A landscape with many valleys, sampled at points; each row gives a point and its height.
A ball rolls from a point to the lowest of its 4 nearest points, and stops where none of them is lower. Distance is the straight distance between rows; heights are no part of it.
q601 (h 63.5): [ 13 -20  -6  -9  14  10 -18 -14  26   2 -15]
q531 (h 43.3): [ 14 -11   5  30  -4  12  20   9 -24   7   3]
q973 (h 61.8): [-28  22  12 -10 -14 -22  -7 -16  15 -16   7]
q696 (h 17.8): [-16  22  -5 -14 -20 -10  -1   5 -18  11  10]
q921 (h 25.1): [ 13 -11 -10  -1  12  -4  -2   4  -1  -5  -3]
q693 (h 33.0): [ 25 -23  -1  27  15  17  15  11  -5  -8  -7]
q789 (h 43.2): [ 18 -17   1  30   5  11  18   8 -18  -2   1]
q678 (h 46.3): [-17  14   5  -7 -18 -20  -9 -12   9 -11   4]
q846 (h 43.0): [-16   3  11 -19  14   3 -19 -19  43 -17  -8]
q897 (h 60.5): [ -2   0  -8  -6  -8 -14  -2  -4  -7  -1   7]
q379 (h 64.7): [ 19 -29  -7  -5  21  15 -10 -17  26   8 -14]
q294 (h 39.7): [ 24 -23  -7   4  27  18   4   3  10  -1 -11]
q168 (h 43.8): [  4  -7   6  20   1   7  17  12 -25  10   7]
q908 (h 45.7): [ -6   2  -3   1  -2  -3   8   7 -22  10  12]
q597 (h 43.1): [ 26 -21  -1  36  -2  17  23   7 -16  -2  -4]
q773 (h 61.4): [ 19 -17  -9  -6  17   5  -7  -1  11  -2 -10]
q391 (h 65.1): [ 28 -41  -8  -2  31  18  -2 -24  27  10 -15]
q335 (h 48.8): [-12  -6  10 -15  14   8 -20 -21  40 -11  -9]
q263 (h 32.0): [ 23 -22  -4  15  21  13  10  11  -1  -6  -7]
q480 (h 38.0): [  0  11   6  22 -13  11  13  29 -32  15   4]
q92 (h 66.6): [  4  -9  -3   5   7  -4  10   6 -17   2   8]
q884 (h 23.1): [-27  47   4 -17 -35 -16  -3   8  -9   5   4]
q723 (h 25.0): [ 16 -17  -2  16  15   5  12   9  -9  -6   0]
q622 (h 22.7): [ -9  13   3   8  -7   5  11  23 -29  15   9]
q580 (h 10.0): [-12   8   8 -11   3  -7 -19 -12  31 -22  -6]
q925 (h 30.6): [-32  36  13 -12 -27 -18  -3 -10   3  -1   8]
q879 (h 65.2): [ 28 -37  -6   5  33  28   8 -11  19   6 -15]
q189 (h 32.6): [-18  19   1 -11 -23 -15  -5  -9  -3   3   9]
q497 (h 37.6): [  9 -12   2  20   5   5  16   9 -19   3   7]
q155 (h 19.8): [ 10  -7 -10  -4   5  -9  -3   0   1  -6   1]
q774 (h 21.0): [-12  17  -5 -12 -16 -10   1   1 -15  10  11]
q368 (h 36.4): [ 28 -25  -3  18  25  27  11   9   6  -4 -12]
q801 (h 50.9): [-25  23  18 -20   5 -20 -10 -15  30 -27   2]
q8 (h 56.7): [-20  15  18 -38  22  -9 -14 -23  47 -19  -5]
q883 (h 86.1): [ -5   3  -2  -7  -5 -13 -15 -10  17 -15  -4]
q854 (h 28.6): [ -5   8   4  13  -6   6  12  21 -28  15   9]
q796 (h 79.7): [  4  -3  -9  -4  -3 -13  -5  -4  -2  -5   3]
q905 (h 16.7): [-22  42  -7 -15 -28 -15   1  21 -21   7   6]
q119 (h 89.1): [  8  -5  -7  -7   2  -7 -14  -5  11 -10  -6]
q716 (h 67.3): [  0  -4  -3  -8   1  -5 -21  -9  23 -12 -10]
q753 (h 14.7): [-18  30  -7 -12 -18  -8   3  21 -24  13   9]
q727 (h 38.1): [ -6   6  -5  -7 -11 -13   0  -3 -13   4  10]
q589 (h 40.7): [-20  16  14 -21  10 -10 -16 -15  36 -24  -4]
q798 (h 64.6): [ 19 -22  -9  -7  18  11 -12  -9  21   3 -13]
q505 (h 35.2): [ 21 -18  -6   6  21   8   4   7   1  -6  -6]
q568 (h 62.1): [-17  14   7  -7 -11 -19 -13 -14  18 -20   2]
q167 (h 57.6): [  0 -12   0 -10   8   8 -22 -17  33  -6 -13]
q252 (h 16.8): [-13  18  -2  -2 -10  -2   8  21 -27  14  10]
q658 (h 28.1): [-11  11  -5  -7 -10  -6   4   7 -20  12  11]
q143 (h 37.7): [  3   1   7  23  -7  12  16  18 -27  14   6]
q812 (h 83.6): [  3  -6  -7  -2   3 -11   3   0  -8  -2   6]
q473 (h 42.2): [ 25  -6  -2  34 -21  26  26  14 -32  17   1]
q120 (h 65.0): [ 15 -33  -4  -6  19  13 -17 -26  31   5 -16]
q542 (h 60.7): [ 16 -14 -10  -5  12   1 -10   1   9  -5  -9]
q303 (h 30.5): [-24  33   4 -14 -29 -16  -4  -2  -4   7   7]
q825 (h 53.9): [ -3   2  -5  -3  -3  -9   4   0 -17   6  11]
q202 (h 41.5): [ 15   1   5  31 -16  20  22  20 -30  17   2]
q739 (h 42.5): [ 22 -14   3  36 -12  20  24   9 -24   7   1]
q913 (h 58.8): [-28  24  17 -14  -7 -25  -8 -14  21 -22   3]
q679 (h 47.2): [ -4   0   1   7  -1   2  12  11 -25  11  11]
q31 (h 17.1): [-14  24   0   5 -13   1  10  33 -33  13   8]
q686 (h 14.9): [-15  23  -4  -3 -11  -2   7  26 -29  14  10]
q217 (h 62.7): [-10   8  -1  -6 -14 -17  -9 -11   4  -9   3]
q688 (h 17.4): [-26  27  11 -12 -24 -19  -5 -12   3  -2   8]
q292 (h 64.9): [ 23 -34  -7  -4  27  19  -3 -15  23  10 -14]
q239 (h 54.5): [ -2 -21   3 -10  13  11 -21 -26  39  -2 -13]

Call two points neighbours if one is among the 4 nearest of the other. Go from one point of each pair to the other, from neighbour to neighbour, staying as low as possible. Name the highest point that can't be avoided.
q155 / q688: q597
q155 / q723: q505
q580 / q497: q913

Where does a ball stop that starts at each point below?
q252: q753
q143: q753
q727: q753
q597: q723
q120: q580
q679: q753
q292: q155
q879: q723
